Each row is a point on a landscape with many peaks, with its height.
A climber steps from a point to the highest of its 4 nearest points, and stops where none of them is higher. Distance is the straight distance between rows; heights are no part of it.
bila (h 361): [158 146 184 117 145 132 139 151 117  94 139 126 126 177 171  99 134 138
 134 131 140 156 133 156  87 123 194 135 149 108 139 110 102 101  85  97
 134 148 108  95 142  89 150 111 111]
Ged (h 46): [ 67 193 188 162 102 170 108 115 138 115  97 147 136 129 163 153 123  75
 144 192 175 165 134 182  81 125 135 105  95 101 117  74  95 122 144  94
 133 132 134 110 144  95 101 105 142]
kon (h 500): [ 66 122  60 137 142 116 159 108 104 162 127 133 152 115 105 158 111 113
 107 143 162 128 102  96 133 136  98 157 150 104 123 144 177 126 154 127
 171 118 165 120  66 153 157 134 183]
nifo (h 298): [160 103 113 171 194 122 172 116 154 143  79  87 142 130 121  93 151 163
 140 103 137 149 153 161 135  85 202 137 134 106  99 170 112 109 129 170
 118 147  64  94 118  71 161 169 102]
molig (h 458): [151 149  58 178 164  79 169  99 123 152 127 110 133 103 111 145 106 118
 108 156 153 130 125 117 149 141  87 113 117  84 109 159 115 103 102 127
 142 101 121 101 106 167 130 184 162]
pefe (h 587): [135 105 155  84 112 127 109 167  84 135 157 140 103 118 144 120 104 144
 147  89 108 118 130 115 163 128 132 170 144 162 163 142 128 132 129 136
 131 137 134 147 139 106 133 115 142]
gevi (h 502): [ 95 129 160 156  64 120 120 108 124 121  79 165 137 118 133 193 126 109
 106 203 123 136 118 154 114 136  74  87 111 141 112  66 103 107 115 114
  72 108 213 156 139 154  76  93 153]
Zerog (h 499): [162 154 158 157 148 111 143 136 127 140 126 138 121 145 159 122 133 148
 133  97 118 150 131 129 109 121 165 113 108  91 116 140 101  89  77 119
 136 129 112 100 143 119 136 135 134]
mufu (h 527): [101  95 114  66 129 150  85 144  85 143 201 137 149 127  95  89 121 140
 130 106 145 135 154 130 144 109 108 189 145 193 126 171 170 166 156 156
 131 137 159 145  97 164 159 161 132]
sof (h 394): [144 114  58 148 179  97 130 112 133 150 112 100 146  83 143 125 111 107
 128 137 166 145 173 149 130 104 126 152  88 112 114 146 117 116 125 145
 144 117  93 136 100 148 136 160 151]
des (h 436): [117 132  56 143 155  90 124  95 107 129  99 121 135  79 127 103 101 114
 110 156 146 116 140 104 156 137  76 179 109 130 125 157 162 119 139 152
 138  80 118 150 115 145 127 132 140]
dobul (h 594): [110 153 154  99 109 169 145 145  94 129 157 130  98 183 158 153 153 125
 129 126  99 134  90 130 128 149 151  86 135 117 164 109 130 122 107 106
 148 128 159 134 138 133 133 131 145]
las (h 428): [153 114 136 138 147 112 122 148 129 106 117 131 154 108 128  97 117 149
 156 111 126 146 173 138 150  91 160 177 108 159 134 175 134 123 131 170
 114 144  91 138 112  92 139 138 126]
Getek (h 413): [107  55 116  47 152 176 125 150 125 107 155 129 149 174 136  71 104 154
 137  77 145 101 170 159 131 102 197 193 165 202 129 133 157 118 176 145
 139 164 120 129  81 117 153 106 106]
bup (h 86): [113 180 167 162 108 149 128 110 165 102 120 153 137 117 153 146 128 115
 166 162 166 147 144 208  73 114 141 103  90 104 110  63  73 141 118 102
  90 119 100 113 179  86 102  60  92]
nazu (h 550): [131 132 169  88 118 130 131 169 110 107 139 134 101 164 160 112 139 125
 143 113 103 132 146 135 121 104 152 149 135 153 167 134 142 108 121 140
 158 160 149 136 123 116 151 101 119]
zok (h 529): [ 53 117  58 113 139 146 121 126  95 127 144 110 161 150 121 129 108 130
  98 123 168 148 135  86 126 145 120 173 148 145 134 133 204 133 178 156
 204 147 174 138  54 159 124 157 163]
lozov (h 316): [155 124  88 196 198  95 153  84 157 131  94 114 148  62 142 111 114 133
 134 178 127 144 161 158 128 117 127 130  93  81 108 149  85 119 105 136
  98 106  66 147 111 119 130 162 136]
tila (h 366): [113  88 115 106 200 138 138 112 143  91  74 133 171 135 143  90 121 156
 145 102 171 133 174 182 108 107 198 154 136 157 100 169 134 121 147 144
 177 145  53  90  81  85 162 153 146]
magen (h 545): [104  71  98 109 154 140 137 136 122 125 144 119 132 117 124 116 129 155
  96  96 143 104 159 102 119 120 148 196 147 157 132 137 162 126 158 179
 146 147  93 135 128 118 164 145 132]
dero (h 670): [134 155 209 130 102 150 118 140 169 124 109 107  81 157 153 157 149 153
 143 137  93 101 123 133  85 142 181  88 104 135 166  54 115 136 120 121
  99 161 137 108 217 103 115  55  74]
Lole (h 68): [135 175 196 162 121 165 112 121 174 105 106 152 138 124 164 142 125 128
 155 158 132 146 129 184  66  98 155 107  98 116 102  71  88 122 123  98
  96 117  54 105 184  50 102  79  81]
ler (h 332): [100 107  57 142 178 136 128 119 140 111  82 105 171  96 117 114 104 141
 128 115 177 140 160 141 118 118 165 198  98 128 118 147 165 136 169 202
 173 106  89 123  84 117 147 179 146]
Tevo (h 476): [157 121  82 143 160 108 128 114 135 144 118 122 197  72  61  94 118 142
  84 106 138 122 162 101 159 106  83 191 131 161 133 183 147 152 148 173
  94 102  99 140 124 113 125 133  71]
malet (h 450): [135 113 162  62 126 152 115 168  85  76 158 157 140 183 151 102  97 126
 150 127 128 164 135 161 130 123 162 157 125 129 134 145 123 120 125 135
 154 167 129 107  85  74 147 111 156]
novod (h 643): [117 111 195  49  97 148 101 160 106 124 159 160 104 163 158 147 131  99
 145 128 100 145 116 130 145 118 142 157 139 157 167 106 122 149 146 144
 125 156 159 148 147 141 116 113 133]
naf (h 613): [ 44 153 141 106  91 165 143 100 137 131 135 131 133 175 144 154 136 107
 142 166 127 152  80 139 126 141  93  72 112  92 135 101 117 108 117  60
 156 114 180 128 113 165 102 143 157]
Dule (h 416): [132 113  25 157 158  84 135 100 137 126  93 106 173  62  89 110 101 126
 107 141 171 139 158 136 150 106 105 198  99 144 120 158 140 136 151 191
  89  98  73 137  99 129 119 164 117]
geza (h 328): [ 76 146  37 103 145 120  98  86  96 108 116 115 176 107  92 107 112 120
  90 158 171 136 163 154 121 119 111 197 139 153  95 156 151 146 162 161
 160 116 130 148  91 136 138 150 151]
Lobol (h 395): [128 117  16 182 154 110 153 105 137 149  84  94 131 114  44 145 127 128
  75  96 129  91 120  77 114 150 123 139 145 108 116 156 178 136 155 176
 134  74  87 104 127 132 170 160 105]
Bos (h 444): [142  95  95 135 146 102 143 149 118 157 138 100 142 102 138  92 134 130
 125  73 136 109 129  79 169 117 113 170 164 159 144 177 142 133 130 191
 121 109  97 158 132 129 149 135 116]
nesit (h 297): [111  69  65 153 177  97 100  85 130  88 108 115 193  85 102 102  95 157
 146 109 158 121 184 168 145  72 157 197 111 120 111 191 124 150 126 151
 134 139  72 111 101  85 130 149 109]
Gib (h 764): [ 40 154 173 103  56 162  87 112 121 113 117 149 153 162 125 158 131  72
 145 199 139 156 120 186 117 109 105 123 102 106 140  74 124 157 148 115
 140 120 230 122 143 109  74 115 176]
kef (h 615): [109 171 117 129 105 103 105 112 110 112 113 146 148 120 154 158  87  72
 113 199 134 166 146 156 156 134  63 133  94 117  98 114  89 101 133 118
 115 128 157 153 107 140  99 158 176]
kad (h 421): [156  86 149  91 157 163 155 176 123 107 139 122  86 217 149 103 124 162
 129  79 109 146 152 103 126 154 165 141 153 130 153 151 151 133 125 149
 177 164 146 107 114 111 181 132 141]
Nop (h 547): [ 90  94 139  81 107 153  83 154  92 133 188 167 129 121 123 119 123 126
 142 132 110 120 127 125 165 118 101 187 141 198 142 122 130 169 159 122
 131 143 184 160 123 157 119 134 147]
vaket (h 417): [ 65 148  42 105 143 141 106 124  80 125 122  94 167 140 138 131  99 132
 112 159 188 158 151 142 110 123 137 170 128 151  98 135 166 130 184 153
 181 140 143 119  49 140 114 170 168]
todug (h 567): [100  98 114  93 129 144 144 161 102 124 168 124 119 136 122 117 130 139
 128  95 145 129 122  82 133 143 100 163 159 159 132 156 193 122 129 146
 175 142 167 159  94 150 145 143 152]
per (h 703): [ 83 156 164 144  75 102 133 110 137 123 118 138 104 134  98 177 140 126
 130 174 134 122 101 130 111 155 103  70 129 102 117 114 107 121 104  75
 135 130 188 134 123 145 101  95 153]
Luz (h 611): [130 138 166 100 129 158  89 134  79 105 142 152 119 125 158 134 124 131
 137 151 100 148 137 182 127  96 136 154 115 133 139 134 133 141 133 137
 110 138 120 146 142 113 111 113 134]
notem (h 559): [ 67 134 114  89 125 149 152 128  90 127 152 110 134 149 155 136 114 109
 131 162 129 158 107 123 134 143 113 118 127  89 119 135 154  92 134  80
 200 131 193 128  58 151 113 145 172]
gopa (h 512): [ 55 120 117  78 105 149  86 141  75 123 183 142 157 148 145 140 115  94
 144 160 104 168 113 147 175 103 127 138 106 157 137 131 143 157 172 114
 131 152 192 159  96 135 104 161 149]
mibur (h 340): [123  83 101 137 189 145 133 112 157  74  84 120 197 139 109 116 119 168
 128 100 143 159 189 180 127 100 193 189 140 142 103 164 131 120 164 191
 155 161  86  87  96  73 157 169 131]
zele (h 491): [103  96 153  70 131 148 106 164  95 113 141 141 140 159 150 125 102 127
 143 111 143 114 159 152 118 120 149 189 133 174 150 150 166 148 151 166
 152 170 149 113 103 121 121 138 157]
rav (h 610): [125 151 168 136  79 111 134 116 161 153 136 149  94 149  84 164 133 140
 146 117  87  94  91  94 134 165 121  34 139  95 116  93 106 134 100  70
 129 124 160 124 161 160 121  98 126]
votod (h 189): [103 174 200 166 112 157 146 123 152  89 124 146 126 139 148 127 151 118
 135 152 156 142 111 172  61 132 193  95 125 125 146  54 119 144 126 106
 116 116 119  97 186  69 118  59  86]
kabi (h 392): [165 133  65 208 163  75 149 122 157 162 121 119 117 116  79 116 121 158
 109 124 130 114 128 123 121 139 127  69 135  75  94 151 105 121 106 126
 143 109  92  97 117 186 137 184 121]
Bukas (h 339): [143 130 172  80 131 159 144 142 135  86 110 140 120 182 166  91 135 148
 150 139 105 166 127 189 126 121 190 157 121 151 150 112 105 117 101 138
 131 147  84 120 121  62 113  82 101]
rep (h 329): [201 176 163 181  95 125 113 131 163 156  97 133 120  94 136 149 138 124
 121 129 113  96 142 149 121 138 122  68  87  91 109  91  87 115  99 112
  39 133 117 162 187 165 110 109  91]
Zisa (h 354): [183 100 135 150 159 137 110 157 160 151 122  95 163 104 151 108 135 151
 157  91  92 114 155 113 179  81 150 164 118 141 140 168  90 124 122 147
  82 152  63 160 146  92 166 114  87]
Rek (h 129): [136 118 178  87  96 187 148 150 146  95 139 103  64 198 154 113 164 105
 133 141  96 127 118 143 120 163 177  95 127 165 202  65 131 155  96 100
 149 158 147 108 187 104 135  78  91]
budu (h 493): [ 96 115 169 104  72 122 127 118  97 134 116 157 111 104 111 190 144 110
 120 150  73 105 102  97 152 142  79  80 146 147 139  92 124 135 143 125
  95 166 193 182 162 172  88 104 118]
giz (h 652): [146 119  97 126 152 107 161 131 128 134 143 118 108 151 123 119 114 148
 124 105 141 142 121 102 101 129 130 128 126 127 132 153 141 103 114 144
 175 118 131 110 112 175 157 143 144]
ves (h 680): [154  98  90 163 170 131 140 149 157 123 116 116 175  96  83  84 148 156
 109  52 133 102 174  90 148 105 141 197 145 164 122 175 153 136 147 191
 137 121  86 141 125  96 172 156  86]
Rufeg (h 278): [169 133 100 187 187 120 138 112 166 127  97 112 168  82 157 111 120 145
 159  97 122 119 154 138 138  75 158 135  99  97 115 171  90 121 104 149
  93 139  43 145 105  97 118 156  74]
talav (h 616): [203 150 114 179  83 116 139  97 172 165 115 139  92 119  64 142 119 154
 122 124 103  90  89 125 137 181  89  21 127  90  84 109  83 103  98  50
  86  94 147  88 131 199  90 151 130]
kig (h 110): [ 77 120 196  78  94 184 147 159 152 123 126 105  54 177 119 159 187 121
 138 132  91 112 100 106 116 171 182  71 123 164 226  67 146 169 114 114
 151 158 188 129 200  98 122 122  90]
sumu (h 477): [132  96 172  49 105 163 143 170 112  99 166 133 118 174 169 122 141 130
 151 111 105 152 140 116 128 121 171 162 124 171 178 118 166 136 129 128
 165 171 127 119 112 115 152 123 136]
Mabu (h 584): [ 92 136  20 130 149 132 141 109 119 124 120 112 137 124  64 153 120 130
  92  94 173  94 114  61 111 162 102 179 171 166 116 149 193 136 192 170
 174  81 145  99  75 156 122 152 139]
gur (h 664): [218 142 135 151 142 111 142 155 143 160 148 125 112 121 101 105 148 172
 126  93 103 105 114 103 124 114 134  92 147  77  90 149  96 121  81 119
 125 120 103  98 169 170 159 154  90]
gam (h 396): [ 53  79 154  58  84 155 121 121 109 150 173 138  98 128 125 193 147 102
 138 148  73 137  60  89 201 131  83  98 140 143 154  98 165 165 146 115
 135 143 199 179 139 150  92 142 158]
pibo (h 580): [121 106  66 121 151 153 124 121 116 122 134 110 139 115  79 128 138 138
  94  62 159 112 142  57 125 130 100 167 176 160 138 148 187 139 141 179
 136  98 125 122 113 111 152 152 133]
pofur (h 343): [175 140 172 144 133 126 127 146 140 138 119 128 115 101 151 122 129 139
 151 128 112 126 122 144 137 108 151 106 119 106 142 139 108 129 109 129
 102 123  91 133 152 120 138 122 115]
bobe (h 483): [136 128   4 184 170  90 143  79 147 155 106  87 135 104  73 139 120 104
  86 143 146 104 115  89 137 147  86 131 131 106 103 152 118  94 130 142
 144  66 116 111 111 191 130 134 125]
kuzab (h 535): [ 98 106 142  78 142 141 102 141  81  93 165 149 152 135 160 123 110 127
 124 135 140 145 163 167 148  97 135 171 133 166 102 150 145 156 160 147
 143 134 135 145  97 130 138 127 140]
vebo (h 523): [112 149 200 111  82 151 128 145 146 103 124 134 103 158 135 177 154 126
 124 150 100 111 107 147 101 160 152  83 113 147 166  63 125 128 131 116
 101 143 155 137 190 109  92  64 107]
led (h 470): [ 87  89 167 104 106 126 149 106 139 143 154 122  88 137 100 176 134 108
 147 103  64 117  47  79 148 163  91  47 158 146 143  97 145 164 128  76
 116 122 190 150 142 173 137 116 151]
pak (h 430): [183 173 181 157  99 155 105 158 161 153 124 127  95 138 147 151 161 176
 121 124 116  99 130 111 104 158 164  63 121 126 161  76 103 107 116 103
  89 153 109 138 199 116 126  95  91]
ror (h 727): [ 94 100  60 117 157 113 136 112 118 128 131 120 136 109  57 131 144 108
  70  66 138 104 110  57 134 141  62 150 152 182 128 136 201 170 152 123
 169  78 129 117  97 132 157 130 131]
Vune (h 379): [155 134  45 185 164 111 142  88 132 143  97 125 142  75  86  92 123 113
  82 131 149 100 152  96 122 127 115 178 124 106 127 189 119 132 141 192
 117  76  98 145 125 138 144 156 113]
fam (h 453): [102 113  69  71 159 124  80 100  83 127 164 135 166 112  74 115 109 139
 102 100 181 109 158 128 132 145  97 219 139 165 139 156 182 160 192 169
 155 124 146 149  97 149 133 189 133]
fet (h 696): [ 97 142 186  73  74 149  96 130  99 122 139 161 127 132 154 151 127 106
 140 193 103 133 110 159 125 119 114 119 116 124 145 106 113 124 151 137
 130 129 167 144 128 132 107 117 144]
Zofad (h 429): [170  82 142 120 176 131 159 146 108 127 113 121 119 159 140  91 158 143
 144  78 137 155 140  99 114 137 179 153 146 144 107 153 137 128 120 146
 159 151 105  95 109  93 174 128 118]
Mus (h 449): [150 153 148 158 101 101 138 132 100 162 102 136 116  97 121 150 135 127
 115 143  93 113  99 122 161 140  84  91 129 129 113 128 131 111 134 120
  70 130 142 172 146 186 100  87 149]
deso (h 554): [154 128  95 168 115  66 122  76 152 129 121 124  97 104  81 142 123 107
 104 113 113  87  68  90 166 143  59  42 144 117 100 137 100 135 104  60
 118  96 136 118 129 186 116 109 157]
zezuk (h 474): [151 156 196 134 116 156  97 122 127 105 119 149 117 134 179 143 154 114
 143 162 131 144 127 159 109  94 137 109 102 116 140 112 104 134 123 116
 107 118 117 143 152  82 129 113 130]
dalov (h 541): [181 150 125 190 115  95 150 124 136 161 137 129 120 108 125 124 142 138
 122 108 118 115 103 109 121 126 101  79 122  95 111 142  81 107  91 123
 104 124 139 140 152 170 110 138 145]
keso (h 658): [112 152 157 101 127 152 146 143 102 106 147 126 102 193 171 116 117 131
 147 148 142 146 110 158  94 132 161 115 110  98 134 114 123 126 110  95
 173 140 166 106 112 125 124 126 161]
figo (h 534): [157  80  94 127 190 138 134 149 152 121 114  99 149 124 106  80 167 176
 139  60 149 102 178 120 146 121 152 170 154 149 123 167 144 123 154 193
 154 129  81 124 117 106 166 160 106]
Gekeg (h 585): [104 173 118 157  64 100 139  74 144 144  97 130 118 128 123 182 126  92
 122 200 154 139 117 154 136 165  75  88 102  73 101  81  96 105 116  58
 108  95 175 144 128 177  63 124 163]
tasep (h 472): [143 149 160 128  97 136  98 150 130 162 130 152 133 111 149 135 126 127
 140 142  88 117 111 115 128 129 108 109 106 141 134 104 121 111 135 135
  93 155 128 172 176 128 115  91 112]
mised (h 488): [209 131 167 163 129 124 126 179 167 182 158  98  88 147 145 103 145 192
 136  70  87 103 121  88 155 169 147  66 148 116 122 163 107 105 107 124
  93 127 121  95 182 134 146 116  85]
Kebog (h 362): [148  99  89 118 113  70 126 128 106 154 132 121 139  50 116  84 104 100
  88 143 127 122 114  74 181 154  34 151 153 152 102 165 143 126 144 131
  78  95 136 170 126 137 109 108 112]
Vani (h 236): [206 173 149 158 142 114 155 137 141 119 120 117 107 145 154 103 141 144
 160 122 126 131 138 165  86 120 152  96 120  82 116 119  70 109  80 104
 119 144  85 110 146  74 126 107 111]
domu (h 599): [185 147  60 187 119  96 137  89 166 161 109 123  97  95 104 149 105 110
 106 140 119  93  98 107 149 127  79  66 105  65  89 119  89  99  95  82
 118  95 111 105 122 226  99 145 150]
Faru (h 484): [127 133  77 152 144  73 143  94 139 145 108 111 115  97 124 152 101  78
 105 188 160 134 132 118 168 162  61 105 114  80 120 136  98  92 112  92
 134 113 141 137 117 180 103 131 166]
benat (h 520): [136 120  70 161 148  81 133  91 123 141  95 120 163  84 140 123  87  90
 103 205 131 153 140 157 160 116  54 136 113 115 104 150  85 126 121 117
 112  98 144 145 107 159  92 137 172]
bof (h 418): [142 103  90 170 118  81 146 122 157 178 161 124 114 114  81 114 118 110
  99  77 115  96  56  52 128 149  80  91 178 151 124 155 143 158 113 114
 137  93 115 104 120 151 163 146 126]
redol (h 205): [104 162 196  99  79 208 112 151 170  80 122 139 115 175 167 149 140  86
 161 165 112 142 118 180 104 106 164 114 107 143 152  76 120 136 163 136
 108 145  97 100 201  75 125  63 100]
Pima (h 708): [157 175 124 183 104 105 139 121 156 140 129 142  90 151 107 134 126 137
 139 150 135 117  99 147 117 151 103  70 118  67 104 105  92  95  79  58
 125  95 124 103 118 204 106 149 156]
lapa (h 310): [146  66 149  94 125 152 136 187 127  57 163 121 111 164 176  98 115 152
 149 127 114 151 169 169 149 103 185 173 143 175 141 156 121 112 119 146
 135 168  91 119  89  60 166  79 113]
Pize (h 456): [142 131  99 153 147  83 114 111  98 137 110 139 146  69 136 117 114 109
 123 147 136 126 150 118 154 117  84 126 108 124 121 152 120 133 122 134
 123 125 118 151 125 162 126 132 140]
forir (h 513): [ 73  89  55  65 109 155 129 139 108 175 160 121 151 150  57 115 135 134
  94  58 174  99 124  92 111 139 118 207 169 204 149 124 217 157 166 163
 152 112 152 139  86 122 140 159 118]
Kun (h 293): [157 111 100 187 177 107 136 118 164 155 124 111 145  90 102  97 130 134
 113  98 130 107 137 103 127 119 120 145 131 120 136 173 144 137 122 163
 125 126  65 126 142 135 140 172  89]
Numi (h 286): [144 180 175 155 117 123 137 110 141 127 136 119 106 169 142 111 150 151
 134 137 158 122 126 154  80 130 141  88 132  74  92  81 101 115  59  85
 138 117 116  89 167 134 120 137 121]
bel (h 528): [107  98 152 125 139 139 147 168 107 153 148 132  93 150 138 123 144 139
 124  58 104 126 103  51 136 145 120  99 177 143 154 134 185 166 111 110
 174 133 154 125 120 148 171 137 153]
Foni (h 263): [105 170 211 119 135 181 179 115 130 120 134 135 106 193 135 114 154 114
 143 163 152 156  90 152  64 146 183  90 138 118 167  57 131 141 112  80
 156 136 142  84 196 102 124  83  84]
rebur (h 729): [179 157 171 162  78 110 121 122 176 169 144 139  67 125 112 139 144 165
 132  95  97  72 104 112 127 184 138  43 152 109 103  93 113 110  98 100
  92 123 140 102 172 157 139 115  96]
Vofu (h 553): [139 137 124 147 146 126 132 127 132 116 128 127 110 123 149 131 118 117
 132 169 133 159 160 152 109  96 132 130 115  95 107 132 102 126 110 118
 147 117 103 116 102 111 133 166 143]
surar (h 141): [187  99  79 187 173 119 139 162 164 174 140 113 128 129  83 107 142 158
 116  52 126  94 136  50 146 127 140 142 154 120 106 166 143 123 126 166
 129 122  99 119 174 114 173 160  88]
gemo (h 279): [193 123 163 119 153 127 123 174 145 131 120 111 117 148 163 113 170 146
 129  99  99 127 139 117 133 129 157 108 135 126 145 123 100 127 110 131
 121 168 119 138 155  93 133 112  91]
Dat (h 403): [193 147 182 171 113 119 133 148 147 155 124 115 101 125 165 128 130 149
 144 118  79  86 145 103 135 133 124  76 122 114 133 123 110 106 127 122
  87 163 114 165 180 125 143 104  91]
Pari (h 593): [103 158 174 130  75 137 119 127 125 126 130 136 128 143 135 164 153 101
 153 177 135 139 134 132  94 134 115  98 125 116 113  89 100 142 137 110
  84 120 174 147 172 118  91  87 134]
Zivu (h 628): [141 153 150 124 132 111 134 136 114 148 127 136 118 106 153 134 107 104
 124 148 124 151 133 131 136 134 112 113 125  97 125 129 122 113 100 118
 131 121 152 137 117 149 115 133 178]
Tol (h 409): [190 126 146 167 121 100 109 150 118 151 119 108 127  68 139 134 124 130
 117 106  84 100 126  93 141 130  80 114 145 122 134 129 117 118 112 127
  71 118 115 162 171 159 115 127  95]
vopak (h 555): [119 114  65 153 143  96 146  95 130 166 130 136 107 117  93 105 126 123
  90 101 123 111  86  42 145 145  71 135 153 126 111 152 171 119 129 118
 116  92 140 129 117 164 146 135 145]
palad (h 434): [142 142 105 151 164  85 101 104 132 125 111 134 152  73 154 123  90 109
 136 166 135 153 163 146 140  79 105 158 113  93 133 150  93 126 113 135
 113 110  97 145  99 137 132 164 143]
Nase (h 358): [106  83 144  76 142 140  91 156 114  76 149 135 150 153 145 112  79 133
 141 109 116 165 149 209 144 115 202 164 113 126 111 162 129 147 118 132
 129 152  61  83  77  49 141  98 108]
Biba (h 651): [119 163 180 101 132 170 141 125 119  80 123 124 121 205 175 102 133 112
 146 140 144 173 108 160  85 134 176 138 126 111 142  89 124 110 100 112
 155 151 142 109 131  69 115  87 135]
sadi (h 184): [162 116 195 101 107 143 142 173 142 123 122 120  70 160 162 121 133 164
 135 118  92 137 114 110 135 144 153 119 148 141 179 109 114 141 112 120
 139 146 134 111 176 115 160  94  97]
Sipo (h 542): [131 107 170  53 119 154 127 160 113  94 170 132 129 135 182 127 144 123
 147 130  80 121 142 145 152 112 176 163 120 159 181 123 122 120 140 138
 126 155 120 124 140 105 155  74 126]
zago (h 618): [ 94 110 166 103  90 130 116 143 113 136 146 144 113 153 123 161 158 112
 145 143  93 111 106 116 134 141 102 108 124 138 159  90 127 129 121 118
 127 138 201 135 135 139 123  97 153]
sona (h 243): [151 100  43 190 185  97 156  84 166 125  78  94 174 113  99 108 136 153
 139 111 149 127 157 146 122  79 180 152 101  96 102 172 102 132 127 181
 137 119  52 103  87  94 161 179  93]
Pov (h 467): [120 115 119 109 100  88 125 120  88 138 166 158 137 103 118 156 135 112
  97 128 129 120  95  65 167 132  74 136 155 165 134 134 156 127 132 121
 104 135 156 174 102 167  94 109 160]
niv (h 139): [222 207 124 183 129 120 127 117 170 142 114 120 103 146 125  92 124 154
 140 150 150 110 115 178  88 124 142  76 102  60 103  90  59 118  87  65
  99  98  88 107 147 132 119 170  82]
pakap (h 786): [139 129 135 138 148 120 148 146 133 127 121 125 107 152 137 121 147 120
 139 109 172 145 135 150 107 126 163 120 137  92 116 148 140 102  88 106
 154 136 106  78 111 130 147 169 143]
Fol (h 563): [ 67 133 188  73  77 189 134 156 118  80 133 141 115 155 158 165 135 105
 140 161 118 133 113 126  91 139 175  99 112 150 167  68 122 150 135 128
 122 152 169 146 171 107 122 106 122]
masu (h 763): [108 145 145 116  92 114 114 116 101 106 126 145 142 123 148 139 121  82
 137 174 117 145 133 159 146 115  84 115 142 134 119 133 107 128 154 138
 123 126 177 156 124 130  86 143 165]
kosev (h 492): [106 130  45 100 140 117 114 100 118 144 125 125 146  77  56 114 115 108
  82 115 165  95 151  91 135 132  91 209 137 167 132 144 184 138 162 172
 117  85 127 117 113 121 120 142 151]
fas (h 646): [ 65 164 208  88  71 192 136 103 123 120 131 156 123 159 109 177 169  90
 167 186 127 137 100 151 109 150 118  80 109 127 134  77 129 134 147 116
 134 134 193 129 157 139  98 119 128]
val (h 431): [168 143 133 179 113  86 133  90 136 146 103 134 115  99 145 160 126 107
 128 154 127 147 122 122 141 129  71 101 111  99 112 120 100 111 141  92
  77  98 128 162 138 168  92 111 144]
loti (h 598): [114  88 112 108 149 143 147 146  88 136 148 118 105 139 105  99 157 155
 114  78 150 101 150  83 115 123 163 147 140 141 121 175 192 122 155 157
 157 141 126 131  94 140 155 137 148]
tizal (h 560): [ 71 134 108 122 105  87 141 100 104 146 146 140 132 123 124 145 114  97
 126 155 135 150  84 100 146 160  82  94 132 112 129 136 129 121 110 113
 155 126 192 137 100 167  94 153 165]
Gav (h 363): [158 117 152 175  77  75 137 107 144 183  75 140 112  79 104 183 110 120
 101 136  88 108  93 110 143 157  28  60 130 127  87 110 139 129 149  78
  57 120 180 180 135 176  91  84 117]
sotu (h 33): [157 199 159 188 119 119 113  89 169 145  79 119 123  89 150 151 134 120
 138 173 150 132 149 186  60 124 125 107  85  85  98  73  74 103 124  70
  87 118 113 121 155 120  94 110 104]
Bifik (h 338): [166 120  92 171 180 104 150 114 151 132 112 136 118 104 150 107 127 117
 159 143 137 156 137 166 104 110 160 102  89  76 120 143  72 100  89 103
 132 125 101 116 101 125 141 151 101]
gofev (h 514): [144 118  87 130 156 118 106 120 119 124 113 128 186  79  86  95 118 146
 123 106 132 129 160  96 149 111 122 222 135 161 128 164 157 149 154 183
 115 114 115 136 133 123 131 151 109]
buki (h 524): [ 62  98  88  59 117 169  96 150  93 146 197 133 164 144 118 106 104 121
 107 125 153 133 114 121 150 120 101 188 155 162 142 138 182 159 191 128
 143 141 170 168  71 159 115 168 161]
turu (h 228): [ 89 145 190  71  95 179  94 158 123  60 146 170 133 166 169 128 109 106
 138 162 114 149 132 210 118 101 175 125 139 133 131 107 125 138 138 115
 122 145  89  94 124  62  99  89 129]
bofa (h 186): [ 73  84 102  69 156 172  69 121  95  92 151 119 204 150 129  97  81 159
 137 123 178 140 163 203 132 115 182 200 117 177  96 172 159 160 195 146
 153 135  98 116  66 105 131 167 143]
Sito (h 420): [158 107 174 100 113 140  99 171 138 121 135 115 128  96 177 141 139 144
 159  99  93 129 146 151 149 113 169 144 148 145 173 116 100 128 135 125
 103 165  76 141 154  89 130  76 105]
beb (h 596): [ 78 135 168  99  85 131 157  99 125 116 151 142  87 150 112 182 166 133
 143 128 100 126  69 113 117 172 115  64 107 122 131  85 124 136  96  83
 138 113 201 138 146 125 121 150 139]
zon (h 536): [113 123 174 135  85 120 129 141 123 150 152 149 104  99 126 183 131 131
 143 127  83  94  95  92 149 143  91  69 120 151 136  98 127 118 127 127
 104 136 176 142 159 157 113 102 126]
kal (h 390): [126 183 212 126  85 151 163 124 139 126 125 150 100 163 148 146 176 128
 130 139 146 120 116 138  90 166 175  82 123  98 141  58 121 131  99  89
 124 142 151 107 169 131 115  83 102]
valel (h 433): [ 99 118 102  98 161 129  66 125 107  82 124 120 170 130 151 104  89 112
 131 157 149 177 152 191 131 108 158 172 127 141  75 142 113 114 146 148
 150 147  76 110  91  80 140 166 155]
rine (h 454): [147 141 149 137 110 107 123 139 116 135 139 142 115 129 131 134 146 156
 132 103 100 114 100  89 130 134 116  79 139 116 142 129 128 134 108 119
 128 143 138 127 149 165 135 108 136]
ziv (h 432): [138 124  49 140 129 113 133 142 142 145 118 122 146 108  50 118 131 146
  89  53 136  97 122  35 123 135  83 171 153 162 148 174 200 162 138 190
 131  92 105 115 122 118 155 126 125]
mukid (h 225): [135 133 140 146 177 103 120 112 142 100 102 112 144 127 164 104 137 138
 160 122 135 155 130 168 109  97 170 137  97  91 111 163  84 118  92 125
 128 135  54 115  89  55 148 143 121]

For each start below, name the point where the climber stops.
gemo: masu
Dat: masu
vaket: pakap
Getek: pakap
bofa: masu
lapa: masu
